Points on a hilly landscape, in no order, each with its height.
A climber steps from a point to the highest of its 2 nearest points, and stops where none of them is higher. Distance is the straight distance between rows; heights are no part of it.
K_209: [-2, -3, -12, -22, 7, 22, -33, 1, 1, -3, 2, -16, -11, 1, -5, 16, -2, 6, 26, 4]  (h 141)
K_87: [7, -3, 0, -3, 10, 0, -17, 3, -1, -5, 18, 4, 17, 23, -8, -9, 1, -3, 1, 5]  (h 360)
K_82: [-21, -14, 17, 26, -8, -25, -1, 18, -7, -1, 16, 13, 6, 5, 11, -2, -22, 5, -8, -1]  (h 312)
K_589: [17, -19, -18, -9, 22, 1, -7, 2, 9, -13, 12, 8, 13, 17, 7, -15, 12, -35, 2, -12]  (h 104)
K_69: [18, -22, -31, -14, 7, 12, -14, 2, 7, -6, 0, -5, -9, -6, 1, 15, 4, -27, 11, -13]  (h 160)
K_150: [6, 17, -15, -19, 3, 24, -4, -6, 6, 9, -11, -14, -17, -23, -3, 19, 14, -4, 15, -5]  (h 769)
K_426: [6, -13, 18, 1, 13, -4, -4, -9, 5, -16, 11, 5, 16, 24, 11, -37, 2, -14, -5, 7]  (h 198)
K_273: [3, 12, 15, -3, -11, 14, 16, -26, -2, -6, -20, -5, -10, -10, 9, -14, 14, 0, 1, 2]  (h 348)
K_161: [-18, 12, 18, -14, 23, 11, -9, -3, 16, 0, -6, -9, -20, -13, 28, -20, 8, -3, 13, -1]  (h 572)
K_364: [-23, 21, 12, 1, -16, 9, -7, 9, -22, 9, 11, 10, -7, -20, -3, 36, 4, -1, 10, -13]  (h 686)
K_10: [17, -25, -6, -12, -1, 14, -18, -15, -8, -19, 0, -3, 18, 36, -10, -19, 4, -1, 15, 11]  (h 644)
K_251: [12, -9, 5, 14, -2, -20, 23, -7, 6, -5, -3, 13, 12, 8, 6, -23, 0, -11, -25, -2]  (h 307)
K_795: [0, 9, 18, 2, 0, 9, 13, -12, -12, -4, 14, 15, -3, -16, 15, 6, 22, -33, 2, -20]  (h 783)
K_841: [-8, 37, 12, 1, 5, -4, 5, 1, 11, 19, 6, 2, 8, -13, -9, -3, -14, 27, -9, 8]  (h 654)
K_83: [-7, -6, -1, 8, -26, 0, 9, -8, -10, -2, -27, -13, -21, -6, -2, 9, -4, 20, 0, 6]  (h 330)
K_416: [18, 23, -2, 10, -3, -8, 25, -1, 5, 15, 6, 5, 14, -13, -14, 5, 3, 1, -20, 1]  (h 393)
K_383: [4, 21, 7, -2, -8, 9, 10, -15, -2, 3, -4, -5, -2, -8, -4, 0, 8, 7, -4, 4]  (h 385)
K_572: [10, 11, 5, 8, 0, 5, 16, -4, -14, -1, 21, 21, 14, -7, 5, 7, 24, -38, -3, -22]  (h 759)
K_501: [-22, 13, 32, -2, 19, 1, 4, -5, 14, 0, 0, 1, -15, -17, 32, -24, 3, -4, 2, -1]  (h 620)
K_450: [-12, 15, 6, -14, -8, 26, -10, -20, -3, -4, -21, -17, -13, 2, 7, -9, 9, 19, 21, 9]  (h 651)
K_530: [5, 3, -7, 15, -15, -12, 10, 3, -18, -1, 13, 14, 16, 8, -9, 14, 3, -14, -14, -10]  (h 714)
K_224: [2, 8, 7, 10, 5, -13, 16, 9, 3, 8, 13, 19, 8, -12, 3, 3, 5, -19, -19, -12]  (h 366)
K_458: [-4, -13, -4, -2, -16, 9, -2, -8, -3, -6, -32, -21, -17, 3, -1, -2, -5, 25, 13, 16]  (h 403)
K_777: [25, -13, -33, -15, 22, 11, -12, 8, 13, -3, 13, 3, 7, -1, 0, 8, 11, -39, 12, -16]  (h 139)
K_372: [19, -2, -10, -8, 10, -7, 13, -1, 21, 10, -17, -7, 2, -1, -14, -10, -7, 20, -18, 12]  (h 565)
K_668: [3, -10, -13, -18, 6, 12, -21, 1, 3, 2, -6, -17, -6, 10, -16, 6, -7, 21, 12, 13]  (h 169)
K_586: [7, -18, -20, 2, 3, -15, -9, 14, -1, -3, 9, 7, 18, 29, -16, -3, -10, 7, -7, 5]  (h 299)
K_861: [-3, 16, 12, 19, -23, -12, 7, -3, -18, 2, 18, 15, 17, 6, -10, 10, -6, 3, -13, -1]  (h 690)
K_493: [20, -10, -22, -13, 6, 0, 8, -1, 14, 7, -23, -13, -10, -10, -12, 6, 1, 6, -11, 6]  (h 700)
K_627: [0, 1, 8, -7, -13, 13, -5, -20, -5, -9, -18, -14, -5, 11, -5, -12, 1, 21, 11, 17]  (h 522)
K_587: [-26, -2, 4, 9, -17, -1, 1, 6, -6, 5, -22, -15, -24, -9, 9, 9, -12, 29, 11, 7]  (h 272)
K_335: [-2, -16, 2, 9, -7, -14, 18, 0, 10, 0, -29, -9, -14, -9, 6, -11, -13, 19, -11, 10]  (h 118)
K_966: [-19, -15, 21, 18, 11, -24, -7, 17, 5, -3, 17, 4, 6, 12, 14, -19, -24, 9, -2, 8]  (h 275)
K_874: [-5, 27, -17, -29, 9, 34, -8, -12, 11, 10, -21, -21, -24, -21, 7, 8, 17, 2, 27, -4]  (h 751)
K_512: [-9, 17, 9, 4, 2, -14, 11, 0, 15, 13, -6, 0, -2, -14, -2, -8, -18, 24, -13, 6]  (h 611)
K_916: [-13, 34, 15, -1, -2, 10, -3, 7, -8, 14, 17, 7, 5, -20, -6, 20, 6, 0, 3, -5]  (h 682)
K_19: [-11, 5, 24, 2, 0, 7, 16, -12, -6, -3, -2, 11, -18, -23, 25, 5, 17, -21, 2, -19]  (h 742)
K_647: [26, -9, -32, -7, 25, 0, 1, 11, 12, -2, 13, 9, 16, 9, -2, -4, 15, -39, 0, -15]  (h 126)
K_131: [14, -2, -21, -15, 0, 20, -28, -3, -10, -5, 18, -6, 12, 12, -19, 19, 6, -9, 22, -1]  (h 85)
K_419: [-21, 6, 10, -9, 16, 2, -1, 6, 13, 5, -12, -6, -27, -23, 23, -2, 4, -1, 6, -6]  (h 532)
K_780: [17, 2, -8, -12, 18, 5, -18, 3, 1, 1, 25, 4, 31, 32, -22, -10, 3, 0, 5, 9]  (h 301)
K_201: [19, 2, 3, 2, -1, -3, 10, -13, 4, -4, 0, 2, 17, 14, -10, -19, 4, 1, -14, 10]  (h 362)
K_21: [-2, -4, -7, -5, 4, 3, -5, 6, 1, 1, -1, -2, -12, -16, 2, 16, 5, -12, 1, -9]  (h 193)
K_525: [-29, -1, 24, 25, -13, -22, 3, 15, -5, 5, 8, 8, -3, -6, 11, 6, -27, 19, -3, 2]  (h 353)
K_800: [-9, 12, -6, 1, 0, -9, 8, 17, 6, 18, -6, 2, -12, -27, -6, 24, -7, 9, -14, -7]  (h 418)
K_732: [-7, 13, 2, 5, -23, 3, 1, 4, -21, 6, 8, 7, -1, -12, -11, 34, 3, -2, -2, -9]  (h 692)
K_185: [26, -6, -29, -12, 20, 0, -11, 11, 6, 2, 16, 3, 27, 30, -22, -4, 5, -5, 1, 2]  (h 252)
K_618: [-15, 46, 16, -5, 6, 10, -4, 4, 4, 18, 13, 0, 4, -17, -2, 7, 0, 18, 5, 4]  (h 673)
K_141: [3, 15, 1, 10, -23, 1, 9, -2, -25, 2, 16, 15, 13, -1, -11, 26, 11, -16, -4, -13]  (h 699)
K_574: [2, 9, 6, -8, 2, 10, -15, -7, -4, -1, 11, -5, 10, 11, -11, -4, -1, 12, 4, 11]  (h 424)
K_965: [21, 8, -22, -17, 2, 17, 9, -10, 10, 9, -22, -17, -12, -19, -13, 12, 13, 0, 2, 1]  (h 802)
K_640: [5, -15, 8, 10, -6, -16, 18, -8, 6, -7, -15, 1, -1, 2, 5, -20, -8, 5, -16, 8]  (h 214)
K_380: [7, 12, 7, 0, -11, 7, -8, -14, -10, -2, 11, -2, 21, 23, -22, -8, -3, 24, -1, 18]  (h 523)
K_721: [-2, -20, 1, 3, 0, -5, -5, 3, -1, -9, -4, -6, -5, 8, 4, -6, -6, 1, -1, 3]  (h 672)
K_877: [12, -5, -4, 2, 1, -11, 4, 0, 8, 5, -4, 0, 8, 10, -14, -10, -11, 17, -16, 12]  (h 460)
K_221: [3, 15, 5, 13, -2, -19, 15, 5, 5, 13, 13, 12, 15, -5, -9, -1, -12, 7, -22, 0]  (h 382)
K_84: [10, -1, -9, -8, 16, -3, -4, 12, 12, 6, 4, -3, -1, -6, -6, 6, 0, -8, -8, -2]  (h 207)
K_107: [-9, -32, -9, 18, -4, -23, -1, 20, -12, -14, 9, 14, 4, 17, 12, 0, -4, -20, -2, -13]  (h 380)
K_581: [-12, 2, 18, 4, -14, 5, 19, -20, -1, -6, -31, -7, -22, -14, 23, -18, 6, 7, 3, 3]  (h 294)
K_430: [-4, -17, 14, 2, -4, 0, 10, -12, 7, -10, -29, -13, -19, -4, 21, -25, 0, 5, 4, 9]  (h 222)
K_124: [6, 20, -3, 2, -9, -2, 11, 0, 0, 12, -2, -2, 2, -10, -15, 13, -2, 13, -13, 4]  (h 404)
K_761: [-4, 24, 10, 9, 10, -14, 13, 17, 9, 19, 19, 16, 11, -22, -4, 9, -6, -4, -19, -7]  (h 373)
K_464: [9, 1, 3, 15, 8, -19, 23, 3, 3, -1, 12, 21, 14, 2, 8, -14, 8, -28, -23, -12]  (h 351)
K_765: [7, -12, -17, -21, 12, 17, -36, 5, 0, -2, 15, -10, 7, 17, -16, 14, -4, 2, 24, 6]  (h 113)
K_550: [-19, -10, -3, 5, -12, -2, -11, 11, -6, 3, -14, -18, -15, 3, -3, 13, -17, 35, 13, 13]  (h 234)
K_186: [-3, 10, 10, 11, -18, -7, -1, -7, -13, -1, 11, 4, 14, 14, -14, 0, -14, 20, -8, 10]  (h 640)
K_208: [-1, -19, -15, -7, 4, 10, -11, 5, 0, -7, 3, 1, -17, -17, 12, 22, 7, -31, 13, -20]  (h 181)
K_70: [19, -20, -31, -9, -9, 13, -21, -6, -11, -14, 6, -4, 9, 19, -16, 16, 5, -14, 15, -5]  (h 58)
K_863: [-19, 1, 8, 12, -1, -19, 13, 15, 4, 11, -6, 8, -15, -25, 8, 12, -13, 7, -13, -7]  (h 440)
K_119: [-2, 25, -9, -25, 1, 32, -13, -16, 3, 7, -16, -21, -12, -5, -6, 4, 11, 16, 23, 7]  (h 720)
K_903: [12, -12, 5, -7, -9, 14, -10, -16, -7, -15, -7, -9, 9, 24, -9, -14, 2, 11, 9, 17]  (h 332)
K_99: [-2, -13, -15, -8, 0, 1, -10, 10, 4, 4, -18, -18, -16, -3, -10, 13, -11, 21, 3, 10]  (h 201)
K_54: [12, -24, -11, -5, 2, 8, -18, -9, -8, -25, 12, 3, 15, 33, 1, -15, 8, -22, 14, -1]  (h 570)
K_250: [-29, 10, 26, 21, -18, -13, 11, 5, -15, 8, 5, 16, -7, -17, 11, 16, -13, 12, -3, -8]  (h 397)
K_659: [-11, -17, 6, 4, -1, -5, 12, 0, 14, 0, -39, -19, -22, -9, 19, -21, -10, 24, 6, 14]  (h 151)
K_163: [12, -3, 18, 5, 3, -7, 7, -18, 7, -10, 2, 7, 20, 20, 3, -38, -3, 2, -12, 13]  (h 273)
K_766: [-4, -22, -15, 13, 0, -19, -11, 19, -10, -13, 16, 13, 15, 31, -3, -4, -8, -10, -4, -6]  (h 339)
K_423: [15, 0, -20, -8, 17, -4, -10, 18, 7, 9, 14, 1, 16, 9, -19, 8, 0, -3, -7, 1]  (h 223)
K_61: [-7, -40, -7, 13, 2, -16, -2, 18, -2, -12, -1, -1, -7, 11, 14, -4, -8, -12, 0, -5]  (h 471)
K_456: [10, 1, -10, 13, -8, -9, 13, 1, -16, -5, 15, 23, 18, 9, -1, 7, 16, -34, -7, -19]  (h 737)
K_743: [-26, 10, 29, 0, 9, 4, 11, -7, 2, 0, -8, 6, -25, -25, 36, -9, 11, -10, 7, -15]  (h 681)
K_836: [2, -29, -1, 5, -6, -2, -10, -2, -11, -20, 4, -2, 6, 27, 6, -14, 0, -10, 7, 2]  (h 463)
K_776: [-27, -2, 17, 6, 9, -12, 13, 12, 8, 9, -11, 4, -29, -30, 27, 1, -5, 0, -4, -11]  (h 486)

Where does a climber stop that starts at each point below?
K_21 -> K_795
K_640 -> K_124
K_163 -> K_965
K_82 -> K_795
K_659 -> K_124
K_841 -> K_795
K_966 -> K_795

Call two points neighbours if one is among the 2 nearest of the other. Go from one point of each pair to the other, from neighbour to neighbour, staying as high as possible. Name the lowest point that can't be avoided.
K_721 and K_795 -> K_586
K_965 and K_10 -> K_903
K_721 and K_10 -> K_836
